Each row is a point on a landscape with many valleys, with its height.
A ball rolls from a point to the lowest of its 2 nearest points, and stops where none of them is lower. Distance is the straight distance between rows; heights are no part of it.
kavov: [ 10   3   5   6   0  10   2  14 -19  27  -2  26 -16 -22  27  29  29 -11
  -9  38 -11  17   2 -12 -22  19 -20   7]  h=19.9
lobi: [ 30 -12 -42  -7   5 -27 -28 -44  -7 -63  13   1  11 -29  15   6 -19 -13
 -35 -36 -13  11  33   3  -2  39  28  15]  h=29.2
Gele: [ 11  11  23 -25  22  22 -13 -47  33   8   1  -3  -8 -25  -2   3  -4 -32
   4 -61 -17  -8   2  34  -9  -5  33 -22]  h=74.3
nebob: [ -1   7  35  13 -14   9   4 -73   8   5  16 -35   9  33 -23 -14  11  -3
 -26 -15 -48  -3  41  -1  -7  43 -13 -12]  h=77.1
senur: [-26  -6 -20 -17  11   5 -41 -19   5  35  13  28  21  20  47   9  42  25
 -13  19   6  34  -7   5 -11  -9 -11  22]  h=29.8
leru: [ 10   6  30 -22   9  21 -62 -21  16  42  32 -16  -2 -48  25 -13  26 -42
 -21 -21 -14   4  -8  20 -55 -33  38  20]  h=62.9
Delev: [ 20 -20  46  14   6  25  59  -8   5  12  -5 -42 -13  28  -6  16  -3  14
 -22  41 -13 -31 -13  -7 -22  20 -16 -40]  h=36.1
sas: [ 12   0  -1  16  -3 -30  32  -6 -12 -26 -25   4  -4  60  -3  12 -16  20
  23  16  31 -24  30 -33   6   4 -26  15]  h=16.6
Tizo: [ 13   7   3  -1   2  -3  34  33  -5   5 -34  -4 -16  14  -4  -3 -21 -12
  18  -3  22 -18 -10  13  -8 -28   0 -28]  h=32.9
lat: [-14  15  -5  31   3 -21  23  41  -9 -20 -18   0 -14  37  -3  10   1  38
  35  11  31  -5 -16 -31  25  -5 -36 -15]  h=39.8
bes: [-18 -14   2  31 -16 -10  29   6   4 -22   5 -88 -16   9 -23 -22  -3  30
 -20  13  -4 -24  -6  -6  30 -21 -27 -51]  h=34.5
garer: [ 31  -1   4   2   7 -18   0  -1 -23 -12 -22 -16  -1 -15   6 -12 -37  -5
  13  -1   3   6  46 -29 -13   2 -24  31]  h=50.9
Zin: [ -2   6  38 -12 -20  13   1 -16  16  31  63 -20  -6  43 -13 -14 -10  -6
  -9 -29   7 -11 -56  37   6 -31  46 -14]  h=22.0
Siz: [ 36   5  48  -2  11  -4 -19 -29 -17  37   7 -46   7 -11  30 -34 -32 -10
 -13 -21   5   9  31  -2 -31 -28   7  13]  h=54.7
Nuzu: [  8   0 -46  -6  -7 -19 -15  -4 -16 -34  -2  43  -4  -3  11  28 -22 -27
 -24   0  23 -16  -3  -2 -25   8  22  22]  h=32.5
Rilu: [ 11 -11 -32   0  -9 -12 -21 -29  -3 -40  -1 -16  13 -36  15   4   3  -1
 -41  -6 -14   6  22 -18   4  47  -4   1]  h=31.6
Doz: [ 14  17  -2 -24   5  15 -51 -22  -4  34  17  -7  13 -60  38  -8   8 -45
 -24 -16 -23  20  20   6 -39  -2  15  12]  h=56.7
Peb: [ 37 -11  39 -12  21  27  33  60  20  16 -22  20   6  -6 -17 -19  -7 -12
  23  -6 -27  -7  -3 -13   8   8   1  20]  h=44.5
kulu: [  4 -17  -8 -31  -6   0 -53 -49   8   0  45 -12  35   5  29   7 -23  -6
 -57  15 -17  29  11  10 -27  21  22  34]  h=30.9
fular: [-18   9 -18  12 -30 -21  11 -23  -1 -23   7 -10  12  18 -28 -15 -18 -16
  -7 -20   4  -3  23  -5  21  17  -6 -16]  h=16.8
fot: [ 15 -25  50  -9  -1  16 -21 -63  21  -6  50 -20   0  44  20  25  -3  21
 -33  19 -39   3 -25  27 -29  33  40  11]  h=11.2
nek: [ 12  23   3   2 -16 -11  -1  59   8  24 -33  54  10  43 -33 -16  15  -3
  57   9  19  12   2  -5  32 -34  -7  41]  h=30.5
ralu: [  0  -2  11  24  22   5   8  31  17   0  -2 -56 -31  -6   4   3  30  41
  12 -18 -28 -10 -32 -12  16   4 -21 -61]  h=33.2
kel: [ 28   1  32  -6  24   9   0 -28   4  16 -13 -46  -3 -27  32  -5 -26  -7
 -16 -20 -12   1  34  -4 -27  10  11   1]  h=56.4
Desez: [ -6  14  31  -5  10  32   4 -58  20  16   7 -39  12  13 -16 -14  11  25
  10 -26 -25  -9  26   9   3  17 -14 -15]  h=76.7
perik: [  9 -10 -12  -4  37 -16 -36  49  -2   4  -6   5  -6 -36  45   4  22   7
  35 -23  20  30 -14  -5  16 -38   9  19]  h=20.8
Bodop: [  4  -1  13  20  -1  15  45  12  23  -9 -22 -40   6  19 -36 -11  12  35
  19   3  -8 -13  34 -35  21  16 -40  -8]  h=38.3
tiz: [  9  22  46 -28  25  31 -19 -54  53  17 -16 -39  -5 -12  12  -5  -7   5
  10 -59 -42 -15   9  31 -18 -11   2 -20]  h=75.6
Boko: [-13  -5 -38  12 -28 -19 -24  15 -10  -3  46  35 -14  39  -7   9   8  22
  -6  11  18  11 -72  18  26 -19  24   6]  h=25.9
rarub: [ -4 -25   4   4  27   0  33  28  -2 -30  -8 -42 -22   4  -5   5 -40 -10
  -8  -1  16  -5 -38  31   2 -16  10 -56]  h=36.3
Riro: [-22 -20   0 -24 -15   7  -7 -11 -12  31  46  -5  11  12   6   7 -36 -26
 -43  40  27   3 -42  26 -17 -27  42  13]  h=57.4
nufup: [-17   8 -14   7  11 -15 -16  30 -18 -13 -14 -11  -4 -36  -1 -13 -25 -12
  13 -17  34  16  14  23  36 -18 -18 -19]  h=8.5
lub: [  5  -8  -8  12  -3   2   3   3 -18 -14 -14  50 -16   1  18  43  34  -9
 -10  42 -20  17 -13  -8 -46  44 -15  29]  h=14.8
linev: [ -6 -12  33 -21 -10  23 -12 -46   8  28  65  -6  11  59   3  -5  -5  16
 -15 -24  -9   1 -20  35   4 -24  45  10]  h=19.0
bubap: [-13   5 -11  25  12  -9 -23  26   7 -12  20 -16 -31 -18   4  -5  33  25
  10 -47 -20   6 -61  19  47 -12   1 -42]  h=18.9
namo: [ -3  -4  -7  -1  16  -2  -9  28  -5   7   4  16 -11  13  48  35   6  40
  -8  43  36   1 -20 -15 -29  -9 -27  23]  h=32.8
pini: [ -9   7 -19  26 -19   0   2 -23  -6 -14  -1  20  -8  -1 -21  28  30   7
 -17  24 -28   7  14  -2   2  66 -25   2]  h=11.3
bor: [ 29 -23  65  28  17  20  33 -21  19   6   9 -59  -5  26  12  11  16  37
  -8  22 -32 -11  -3 -21 -15  19 -16 -21]  h=36.9
Mipu: [ 12  -7 -14  29  -3 -21  13  29 -13 -33 -21  12  -5  -2 -17   1   3  31
  21  -1   3  -2  29 -51  11  27 -29  13]  h=13.1
Barik: [ 10   9  30  32 -29 -15  31  -9 -21  -2  21 -30  -7  53 -25 -27 -21   1
   2  -9  -3 -20  19 -12  16 -19  -9 -13]  h=19.3
fid: [-16  19 -14  29 -23 -43 -11  17 -40  -4  17  -7   1  39   8  -6 -13  40
   4   0  39   5 -17  -8  39 -48 -30  10]  h=37.5
soso: [-24  20   6  -5 -16  10   1 -39   1  25  -1 -10  21 -20 -16 -17   6  -5
 -21  -7 -15   7  30   5  19  39 -37 -26]  h=26.0
lig: [-33  -1 -30 -32   4  28  24  10  23   2 -23  51  10 -33  10  29  -1 -23
   6   4  25  -8 -14  15   1  17  33 -36]  h=45.3
lapan: [-28  17  -6  -5   2  -8  10  55  -4 -51 -63  29   5 -71 -26   8 -27 -20
  12  31  27  -6  -1 -21  16  -7   4   0]  h=29.1
sori: [-30  25 -31 -26  -1   2 -30 -10  -5  22 -14  36  34 -32  -6 -18 -11 -37
   2   1  47  18  26   5  19 -39  -4  13]  h=22.8
Puvek: [ 21  -8 -21 -26  -4  -1 -23 -54   5 -15  24  -8  23  -4   8   9 -28 -32
 -49 -24 -17  12  15   1 -21  28  26  24]  h=24.6
Gozip: [ 50   4  36  34  -1 -18   5  -2 -12  -1 -16 -55   9  -6  -9 -27 -29  -3
   9 -16 -21   3  59 -32  -3   0 -22  31]  h=52.0
binu: [-18   2 -30 -22 -12  -3  -5 -43  -7 -41 -18  29  34  19 -10  18 -38 -16
 -40  22  13 -11  18  -6  -7  38   3  12]  h=15.8
fizek: [ 48  14  43  29 -12  -9  -8 -11 -28  18  23 -37 -10   2   2 -30 -26 -17
   2 -27  -2   1  37 -14 -15 -37  -4  39]  h=53.0
tumo: [ -3  -6   4  32 -41 -13  46  -2 -29  -9  -9  39 -31  59 -35  32  -3 -25
   4  29   0 -18 -16  -5 -23  11   1  -1]  h=25.7
belig: [-11   2  15 -16  24  21  -7  20  -2  36  -1   5   2 -11  42  32   8  18
 -15  55  13  20 -19 -17 -34   7 -35   8]  h=27.3
Bibok: [ 14  -5 -35 -24  12   4 -20 -14  -8 -32  -5   4   7 -34  31  18 -30 -21
 -39  11  21  -1  -1   6 -25   8  20   3]  h=36.0
komu: [-37  33 -29  16 -14 -24 -17  27 -34  16   0   8  -6  14 -11 -24  -5   9
  20   7  52   9  -5 -10  41 -58 -35   9]  h=35.9
mibi: [-37 -13 -26 -13 -18 -11 -29   8  11  11  46  12  11  61   8  21  -4  47
   0  13  24  13 -57  12  22 -13  16  26]  h=28.1
tagen: [ 18 -12  29  15   2   7  30 -30  29  -6  -2 -52   6  28 -14 -11  34  48
  -5  11 -35 -12  24 -21  -6  24 -39 -12]  h=37.7
bekim: [ 14   7  20   6  32  13  17  40  29   5 -12 -31  -8  -1   3  -3  33  50
  33 -10 -31   6 -17 -23  18  32 -35 -12]  h=34.8
tefud: [-41  -9 -29 -28   4   0 -33  -1   3  29  36  24  12  27  26  22  25  32
   2  24  19  13 -46   1   6 -17 -11  11]  h=23.6
sus: [  3  -3  -4   1  16   5 -14   0  14 -22  -6 -16 -14 -52   1   5  25 -10
   6 -58 -33  -4  -9  29  10   7  22 -35]  h=43.9
Vez: [  6 -38 -33 -47  24   3 -43 -20  15  -3  21  31  -4 -28  50   9  26 -18
 -15   7  -8   2 -32  14 -59  -5  50  20]  h=24.0
Misof: [-34  28 -38   8 -29 -19  -1  20 -32 -34 -34  29  -4 -26 -33  -3 -32 -43
 -12  22  37 -12   1  -9  11   6  -8 -18]  h=20.7
lipo: [ 19  14  15   0   8  23  -5   1  -3  59  17  21 -29 -18   1  -3  35 -19
   7 -18 -20   4  -8   9 -13  -8  22  -9]  h=30.2
zufaf: [-17  12 -18 -11  -4  -5 -23 -14 -15  23  -6  58  18  26   4  -6  26  -1
  30  10  26  10   4   2  -4 -23  -7  29]  h=21.2
neson: [-37 -11  -8   4 -13  16  36 -55  20 -14  -1  21   6  25 -54  18  28  -8
 -21  10 -41 -16  25  24  -1  65   0 -14]  h=20.5
kob: [  5   1   7  -8  18  -2  -7   2 -27   3   0 -22   3   8  24  -4 -26   9
 -12 -16  25  -7   1   1  15 -24  -5 -14]  h=39.2
timi: [  3  -1 -18   2  -2  -7 -48 -19 -16  31  37  37   3   4  15  -6  39  -7
  -9   3  -5  21   0  -2 -26 -12   9  39]  h=36.5
Duga: [-15 -19 -26 -34   7  24   7  -1  29  10   3  51  -6 -15  18  31  14 -24
 -12  12   2   2 -43  25 -29   5  42 -19]  h=48.6
bivu: [  9  -6  -9  11  -3   2  -1 -15  24 -21  21 -53  -9 -18  14  15  10   7
 -44  -1 -44   1 -26 -10  -9  41   1 -41]  h=30.0
Goge: [  8  -1  31 -21  45  23  31  28  21  16 -20 -34   8  16  34  -2   8  64
  36 -17 -12  -4  -9 -14   5  11 -30  -9]  h=36.2
Pon: [ 44 -24  22  27 -11  -3  14 -47   9 -44  28 -17 -26  33 -23  -5 -18 -23
 -24 -32 -54 -25   1  10 -22  24  49 -11]  h=9.7
ril: [ 32 -23  44  -6  43  17  27  32  21  -4 -30 -37  19  13   8 -14 -36  35
  23  23  -6  -9  30 -43  -1   9 -34  24]  h=42.4
miku: [ 12   7  31   7   6  17  -3  15  20  -5 -15 -39 -14 -65 -21 -17  19 -14
  27 -46 -41   0   3  12  11  -3   5 -15]  h=45.8
kugon: [ -8  10  26  18 -20  37  36 -31  10  22 -13   6   3   2 -47  -4  28 -11
  -1  14 -50   1  36   0 -11  44 -15   0]  h=17.0
Bon: [-17   7 -31  19  -8 -10  15  24  11 -39 -17 -23 -17 -38  -9   7  13  17
 -10  18   0   3 -10 -29   4  33 -26 -35]  h=8.6
tuvi: [ 40 -13  33  -3  28  12  35  36  22  -4 -24  10   9   4   4  -4  -6  19
  21  20 -14   3  24 -36  -3  25 -22  48]  h=43.2
Fise: [ 12   8   7   3 -22 -17  43  53 -17  17 -55  13 -20  40 -26   2 -27 -38
  46  16  28 -16  -1   9  -6 -28  19  -3]  h=30.7
nad: [-15  15 -12  23 -12 -12  17  41  -5 -16 -41   3   0 -36 -28 -10   1   7
  27  17   3   1  12 -36  21  20 -22 -15]  h=11.0
Bir: [  7   8  16  14 -16  22  26   1   1   7 -24  14  18 -15 -51  -9   9  -4
  11  23 -33  -8  55 -25   1  46 -29  32]  h=15.3
Ris: [-11  -3 -28 -18  19 -23 -45   5 -24   4  26 -10  17  -1   8 -36 -36  -9
  -6  -1  64  15  -7  23   0 -78   5  33]  h=21.9
Mez: [  9   4  -9 -24  29  14  19  58  44  -9 -37  72  22 -19  -8  -1   3  12
  67 -13  12   1  -2   5  35  -9  16  13]  h=39.1
muput: [  0 -29  -1  -6  15  21  37 -14  41 -39 -18 -19   1 -33   9   1  38  16
   2  -5 -46 -10  -3  -5 -20  51  24 -50]  h=40.7
mido: [-22  29 -22  16 -31 -33   6  -5 -32 -18 -15   4  19 -19 -30 -10 -35 -36
   6  -4  31 -10  31 -11  19  -1  -1  -5]  h=18.7
nila: [ 14  25  31 -14  19  26  -1  38   7  44 -18   2  36 -46  12 -10  -7  16
   0  11 -11  23  20 -15  10  17 -35  25]  h=38.5
mopa: [ -2  11  13   6 -11   3 -26   6   4  44  32 -12 -27 -15   3  -1  18 -13
 -20 -22 -17   9 -41  14  11  -4  14 -24]  h=26.3
Ked: [  1  -2   3 -33  19   9 -39 -35  -3  52  25  -2  22 -25  51  -3  15 -12
 -31   0  -1  20  20  18 -49 -10   0  31]  h=49.8
zutim: [ 14  -4  36  -1 -10 -34  20 -11 -31 -11  17 -36  13  62  21 -15 -59  22
  -7   4  43 -10  -8  10 -10 -43   0  -4]  h=39.9
Dez: [ 10 -11   3  -1  -9 -17 -60 -48  -8   0  50   3  15  23  28  -7   9   1
 -27 -12  -6  23   3   5 -19  -5  25  47]  h=37.0
Kon: [ -8   4  30 -32  37  34  14  -5  21  34 -11 -28  24 -10  33  16  -4  34
   2   0  -3   3  -1 -13 -18  24 -23 -16]  h=38.4
vumo: [ 27   4 -18   6  13  -6 -57  31  -5  20   1  16 -18 -40  43 -13  51   7
  17 -15 -10  36 -20   7  12 -37   1   5]  h=9.6
gipi: [-14   9 -33  18 -20 -12  26  -8 -25 -34 -29  73 -22  21 -23  32  25 -27
  17  23   9 -16  -4   2  -6  40  13   3]  h=27.7
lika: [ -6  16  32  11 -15   2 -21 -10  14  34  60 -21 -35  19 -15 -11  15  11
   1 -36 -15   6 -70  29  16 -52  39 -28]  h=24.4
maf: [ 30 -15   1  17   7  -4  21  -9 -29 -26   1  46 -39  37  14  41  12   1
   1  40  -7 -15  -6  -1 -49  28   9  22]  h=11.5
pum: [ 14  -2  30  -4  31  -2  28  55  22  -8 -38 -22  14   7  -4 -16 -24  32
  46  -1   9   1  10 -19  24  -1 -32   8]  h=41.7
piba: [ 13  -1  27  13  -6  -9  39 -10  -4  13  -9 -19  13  63 -10 -12 -27  22
  28   7  15 -21  42 -17   5  -3 -33  -4]  h=18.1
lovuz: [-15   5 -14 -33   7  -1  -2  25  20  17 -23  65  28  34  -7  -6  24   6
  62  18  26   7   9 -10  18 -27 -23  49]  h=26.6
Putu: [-27  16 -12  -3  -3 -12   0   3 -18  -3 -21 -36  34 -36 -12 -30 -24   0
 -12   2  19   2  38 -21  32 -11 -43  -7]  h=33.7
bive: [ -4  -2  15  35 -20 -32  -4  14 -47  -5  15 -25   2  45  19 -15 -35  22
   2   2  45 -13  12 -13  10 -53  -8  10]  h=38.7
Roten: [  4  -2  15 -33  36   8 -13 -15   0  -8   8 -23  -1 -30  20  -8 -16 -31
 -10 -44  -4   3  10  34 -21 -29  35  -6]  h=72.4
zosum: [ 10 -12  -7  -1  11 -22 -19  -2 -15   6  24  -4  -9  15  49  17  -5  26
  -1  -1  27  -6 -15  -4 -17 -17  -2  17]  h=36.4
seme: [ 24 -13 -27 -27  11   3 -27   3  11   7 -15  68  -1 -40  15 -11  47 -23
  46   0  14  13   8   1 -14 -24  30  25]  h=23.9
tizu: [-29  21 -47  27 -18 -13   4  33  -4 -26  -9  30 -13 -31 -14  20  27  10
  -1  12  -2   6 -20 -25  17  47 -15 -28]  h=6.2
Makag: [ 22   3  25   6  -9  10   2   9 -28  38  17   4 -31   6   2   9   9 -13
  -1  16 -20   1  -2   0 -25   1   5   4]  h=25.3
zem: [ -9  15 -31  27 -28  15   9 -12   0 -27 -14  44   4 -37 -10  14  26  -1
   4   5 -26  -7   8 -10  20  47   1 -16]  h=8.9
Tir: [ 14   2 -22  39 -31 -15   7 -23 -14 -25  24  -7 -13  12 -28  -6  -4 -12
 -25 -17 -16  -6  -7  -8   4  23  15 -11]  h=15.5
kifo: [ 56 -18  49  12   9  -5  28  67  12  -1 -21   1 -19 -16 -31 -35 -33 -38
  16 -14 -30  -6   9 -10  -6   6  14  19]  h=45.9
zezab: [-11  25  -2  12  -3 -13  -4  58 -11  37  -1  34  -5  18  -7 -20   5  -1
  42  14  33  25  -4  -9  46 -51 -16  18]  h=33.3
buvu: [ 11  -7   8   3   7  22  27 -29  40 -10 -21 -31   9  -4 -13   2  53  27
   3   1 -50 -17  40 -14  -3  54 -27 -18]  h=38.6
Muvin: [  1   4   6   3  -2  12  -5 -20  17   7   0 -39   9 -37   6 -14   0   1
 -21 -14 -30  -4   6  -8   1  23 -11 -40]  h=28.2
bura: [-23 -21 -19 -45  13  25  10 -32   9  13  22  42  -1  30 -10  32  -1 -19
 -20  20  10  -4 -30  37 -31  15  29   0]  h=51.9
Sanut: [-13 -20  20 -12  28  -4   2  26 -13 -18  34 -51 -15  10  16  -3 -42  11
 -20 -13  14   4 -33  43  14 -43  18 -30]  h=37.9
vugi: [-27  11 -26  21 -33 -23  20 -16 -30 -34 -15  31 -14  40 -39  30   1  -8
  -3  36   8 -21  -6 -15   1  33 -16   0]  h=26.7
zuvar: [-47  10 -17 -14 -28  24  26 -37  23   4   7   5  10  11 -48  25   6  -4
 -44  20 -26   2 -11  22  20  70   7 -29]  h=22.1
mato: [-12 -23 -40 -36  19 -16 -45   7   8   8  20  13  11   6  44 -10  24  28
   9  -8  30  15 -49   7   8 -40   8  22]  h=15.4
zufo: [-28   9 -25   8  20  -2  -4  57  -1 -13 -14 -10 -24 -28  -1  -8   3   7
  25 -12  21  27 -24   9  52 -23 -19 -29]  h=12.7
fes: [ 21   1  36  42 -19 -13  23  17 -38  13   7 -18 -29  22 -13 -20 -18 -11
   6 -24   0 -12 -11   6   2 -30  11  -9]  h=20.4
mit: [-15  -1 -37 -39  -5  16 -19 -54   9 -14  10  26  25  10  -8  17 -26 -15
 -34   2  -7  10  18  10  -4  51  35  24]  h=19.4
Zap: [-50   8 -20  -9  -2  -8   5  22  -6 -50 -46 -40  24 -40 -24 -21 -38  -3
  -3  18  43   0  31 -10  38 -13 -36 -35]  h=32.2
soki: [  3  11  -2  -1 -23 -22   5   0  -5  27  -5  23  -1  40 -22 -25  14 -42
  26 -13  30  -9   5  24  -6 -42  12   2]  h=25.2
Tati: [ 11   5   6  37 -29 -17 -13 -29  -1  -4  42 -17 -17  -7 -22  -9   6 -35
 -38 -20 -58   0 -10   3   8  30  23 -15]  h=13.6
Bove: [  6 -12  16  18  22 -10  -1  15 -17  -5   9 -41 -14  23  21 -17 -30  20
   8 -35  15   3 -18  33  33 -57  -5 -24]  h=39.3
nifi: [ -3  16 -10  18 -20  -2  21 -37 -15  -4  -9  30  10  13 -32   2  27  11
  15  17 -27   5  57 -19  10  59 -30  24]  h=13.5
neluf: [  2   1  20 -43  28  37 -16 -22   3  27  -9  -4  24 -16  53  11   2  12
 -12   9   1   2  25   3 -35   8 -11  19]  h=42.8
Rap: [ 34 -10 -14  -5  19  12 -14  44  31  -7 -27  58  15 -30   5 -16  29   3
  52 -24 -14  22  12   1  30   0  20  31]  h=35.7
kapap: [-23  15 -20  -5  18  11  13  41  37 -14 -55  53  19 -43  -7  11  -4  15
  48   4  22  -7   2  15  29   9  14 -12]  h=41.2
nobeg: [ 42  -5 -23   3 -11  -3 -15  34   2 -18 -10  56 -20 -47   7  -3  34 -23
  45 -23 -10  13   6  -4   7  -3  24  38]  h=31.1
Fug: [ 21 -26 -35 -35   4  -5 -13 -10 -11  -4  11  34  -2 -29  47  18 -13 -31
 -16  22   0  -2  -9  12 -61   0  43  23]  h=31.5
Pud: [-44  21 -23 -13   1   7  25  27  18 -30 -43  42  -4 -33 -16  22  -2  -6
  20   9  30 -32 -15   8  19  11   8 -40]  h=43.0
puvon: [ 12  12   1  23  -8 -21 -51  19 -24  14  28 -12 -25 -31  20 -15  32  -1
 -10 -38 -18  28 -30   7  15 -25  12  -9]  h=20.6
pide: [  6 -16  17  43 -25 -18  36  47 -45   7   4 -22 -39  15 -37 -12 -40 -32
  -7   4   7 -14 -28   8  -1 -19  22 -42]  h=21.8
Febe: [ -7   8 -41  -8 -19 -12  -2 -24 -14 -16  -9  72 -17   3 -20  42   6 -28
 -14  21   3  -1  -8  -1 -19  19  11  28]  h=29.7
dotum: [-34 -14  16   9 -17  38  16 -58  12   6 -16  -5  10  12 -42  16  44  -2
 -33  23 -40  10  38  14  -2  55 -33 -21]  h=18.8
nobom: [ -8 -24  11  19  14  -6  35  49   5 -27 -22 -79 -24   6 -22   0 -24  17
   5   5   0 -10  -7  10  25 -27 -16 -59]  h=35.2
duz: [-27  48 -25 -10  -6 -14 -17  17 -35 -21 -37  22  18 -33  -6  11 -27 -15
 -12  26  51  -8  10 -38  12 -17 -28   9]  h=23.7
Ditiv: [-29  27 -22   5  -7 -10 -15  46 -22 -29 -51  -8  15 -80  -2   0 -18 -10
 -15  38  23  -3  13 -31  18   4 -31  -3]  h=26.8
Zito: [ 14   9  26 -23  23  44   3  15   0  32 -21  25  30 -28  24  -1 -10   4
   7  33   2  23  29 -24 -29   3 -31  62]  h=42.1
senub: [ 47  -5  32  21   1  -4  12  60  -9  17  -7  27 -24   7 -18 -17 -28 -23
  20  13  -5  -3  14 -31 -13 -14  10  49]  h=47.4
gabuv: [ 27   3  29  36  -6  -9   1 -44  10 -22  22 -44 -27 -12 -14  -3  -4 -19
 -34 -43 -58 -17   4   7 -13  18  16 -26]  h=11.6
fiku: [  9 -23 -34   0 -12 -13   9 -19 -19 -18  18  49 -12  60  13  35  13   7
  -2  20   7 -15 -15   4 -33  -1  19  31]  h=13.9
nugo: [-29   0 -43   4 -14 -18 -13  19  -1  -8  19  19  -2  30  -1  12  11  17
   1 -32  25  10 -55  11  50 -13   7 -18]  h=23.8
nom: [ -5 -12 -32  21 -36 -11   3 -25   5 -40  -3 -50  15 -39  -6 -14  12  -1
 -37  13 -28 -10  43 -28  18  36 -22 -21]  h=33.0
vuvus: [ -5  -7  11 -11   0   6 -34 -25   8  28  55   9  11  40  13 -24  22  17
  12 -29  12   5 -38  28   1 -53  25  16]  h=13.8
Fik: [ 19 -13   7 -47  27  12 -43 -12  17   8  19 -10  -9 -47  33  -8 -12 -36
 -22 -29 -10   8 -19  36 -41 -45  54  -1]  h=68.9
Sorof: [ 14  29  43   8  22  32 -21 -46  35  22   2 -47   1   0   8 -17   9  21
  34 -58 -50 -13  30   0   4   3 -15   3]  h=76.3
zosus: [ -9  15  13 -34   1  27 -18 -10   2  50 -25  56  34 -36  16   5   8 -18
   5  29   0  28  37  -3 -26  12 -16  53]  h=46.9
visuk: [-33  12   0 -41   1  25  -6 -40   0  47 -18  41  24 -19  13  22 -10 -21
 -12  33  24  -6  20   4 -27  -4 -20  26]  h=52.4
rised: [ -4 -12 -20  25 -17  -4  11  -8   8 -16   8 -61   5  -8 -31 -17   0  10
 -42  13 -18  -6  25 -26  26   7 -29 -42]  h=33.8
kal: [-43  16 -14  -3  -1  -5  -6  24  15  -2   8 -15 -10   6 -18   0  22  26
  -7 -27  10   5 -47  23  51   4  -4 -45]  h=21.5
Let: [ -4  -1  -1  35  16 -16   4  61  -2  -6  -9  -5 -34 -15  -2  13  29  16
  34 -29  11  15 -35   9  41  -3   0 -38]  h=15.9
Sez: [ -3  23   3   9  -1   4 -16  28  -9  21 -16 -33  24 -55   6 -30  -6   6
  -6  11  -7  27  28 -24  18  11 -35  15]  h=35.8
Fal: [ 34   8  19   9  -9  -9  10  30 -39   9 -21  10  -8   0  -2  10 -33 -11
  14  34  15 -10  25 -42 -13  -7 -22  44]  h=49.3
tuser: [ -1  13 -12  18 -30 -23  12  24 -23  13  15  20 -19  31 -19  -4  -4 -17
   3   4  32   0  -9   9   9 -24   3  -2]  h=22.5
zupa: [-28  33 -33 -31  10 -15 -25  22 -14  -6 -29  18  25 -49  -2 -16 -15 -10
   2 -14  46  25  17  26  40 -25 -17  -2]  h=15.0
mepez: [  6   7  22  28  20 -15   3  49  -9  -2 -15 -29  -3  31   1 -14 -11  47
  41 -15  25   4   6 -23  35 -21 -44   6]  h=40.8
Mene: [-11 -19 -36  -9   3 -17 -14 -18 -10   5  27  46   9  41  13   0  19  11
  14  11  32  -4  -9  12 -26 -31  24  35]  h=16.7
nus: [-28  14  -3  22  -9  -3  56  21  21 -24 -28 -21   4  36 -27   8   9  39
  29  20  16 -27   5 -36  16   7 -44 -20]  h=39.0
lites: [ 14 -19  20   4  12   8  54  30   7   0 -17 -26 -17   3  -6   5 -11   1
  13  12  -4 -28  -6 -16 -12   9   3 -41]  h=34.7
ras: [-14  -4 -25   4   3   0   0 -49  -5 -36  -2  24   2  21 -10  24  -7  20
 -40  34   0  -5  11 -13 -17  56 -11   5]  h=13.7
Seb: [ 21 -44  17  17  -8  31  44 -24  39 -34 -19 -36  -9 -13 -11   9  38   4
   6  -7 -47 -32  34 -20 -13  37   2 -30]  h=39.4
Zug: [ 20 -13   5  22  -1  -9  18  24  10 -18  13 -47 -36 -26  -4   7  25  13
 -16 -15 -44  -8 -27 -13   6  17   5 -50]  h=31.8
Bis: [-45  13  -8  -4   4  -5  23  46  -4 -39 -65  -6  20 -46 -28 -12 -39 -32
  25  12  26  -7  23   4  29 -15  -9 -16]  h=30.8
Zisi: [ -7  -8  -9 -39  -1   1   1 -17  -9   6  27 -21  28   8  19  29 -70  -2
 -42  37  35   1 -22  13 -13 -12  18   5]  h=59.5
Pes: [ -5 -15 -30 -11  -6 -25 -63 -23 -22  18  47 -13  29  -3   9 -50   0 -13
 -27  -4  32  22 -19  23  -4 -69  31  50]  h=29.0
Zor: [-45  18 -16 -16 -23  15  -2 -37  17  13  11   3  33   5 -43   0  -5 -10
 -29 -12 -15  -8   5   9  41  40  -6 -38]  h=24.1
nivof: [ -1 -17  -3 -23  -6  15  -8 -18  -3  37  21  27   2  11  18  10 -11 -19
 -31  21  15   0  -9  25 -34 -17  30   8]  h=55.0
valev: [-23 -12 -12 -15  17 -34 -22  16 -11  15  20 -11  19  17  21 -22  -3  20
  14 -11  52  15 -23  34  18 -92   5   9]  h=14.1
keke: [  3  -6   4  -9   5  28   7 -17  39 -31 -16 -30 -18 -35  -5   5  32  -4
  16 -49 -54 -17  -3  18   6  45  23 -47]  h=42.2
beni: [ 23  18  16  -3 -21 -21  25  21  -4  28 -28  21   2  63 -16 -20 -20 -39
  46   0  32 -14  24  13 -18 -38   4  16]  h=28.3
safi: [ 31 -26  22  -6  -2   3   9 -64  25 -34  48 -19  -4  48   2  23 -17   5
 -33 -17 -38 -21  -5   7 -33  31  50  -4]  h=7.7
Taku: [ 16   0   9  39 -39 -21  28   8 -40  21  29  31 -25  48 -11  14 -14 -27
  -4  39  17 -24 -24   6 -18 -18  13   6]  h=24.5
Dudap: [ 27  10   2  21  -5 -12  22  -1  -3 -26 -23  25  -9  26 -13   9   0  14
  33   9  -3 -18  44 -41  -7  20 -32  47]  h=14.9
Fub: [-19 -35 -13 -14  22 -19 -42   3   8   3  45  -6   4  12  20 -26  17  20
  30 -32  28   3 -48  26  16 -69  18  14]  h=6.5
korid: [  7 -25 -22 -42  15  14 -21 -26  20  17   4  55   1  -9  28  -6  38 -32
  14  -8  -2  13 -12  18 -40 -22  47  16]  h=13.0
zesa: [ -8 -29  39 -17  -3  31   0 -56   9  24  52  16 -11  53  14   9  22  12
 -25  -5 -27   9 -29  47 -23  11  37  14]  h=16.2

Call two points neighbours if one is among the 2 nearest of the other. Go from one point of each pair to the other, from neighbour to neighbour, staying as low as possible. Name the highest point that can't be avoided.
tizu / nufup => Dez
tefud / maf => mibi
korid / tuser => Bibok
safi / vumo => perik
nufup / maf => sori
safi / Fub => linev

Two balls start at each pair of points below. Name the first point that both come to, or write -.
Sorof / kel => Muvin
Sanut / pide => tizu
zutim / Siz => -

For each start below, name every point that the ball comes to, in order.
fizek => Gozip garer Fal senub kifo Peb tuvi ril pum mepez lat nus Bodop tagen bor Delev lites Tizo Fise beni soki tuser
Riro => nivof bura Duga lig Pud kapap Mez Rap nobeg seme korid
Zisi => nivof bura Duga lig Pud kapap Mez Rap nobeg seme korid
muput => Seb buvu tagen bor Delev lites Tizo Fise beni soki tuser
visuk => neluf Kon Goge bekim ralu Zug bivu Muvin soso Zor zuvar neson dotum kugon Bir nifi pini zem tizu
Sez => Putu Zap Bis lapan Ditiv duz Misof mido fular Tir Tati gabuv Pon safi
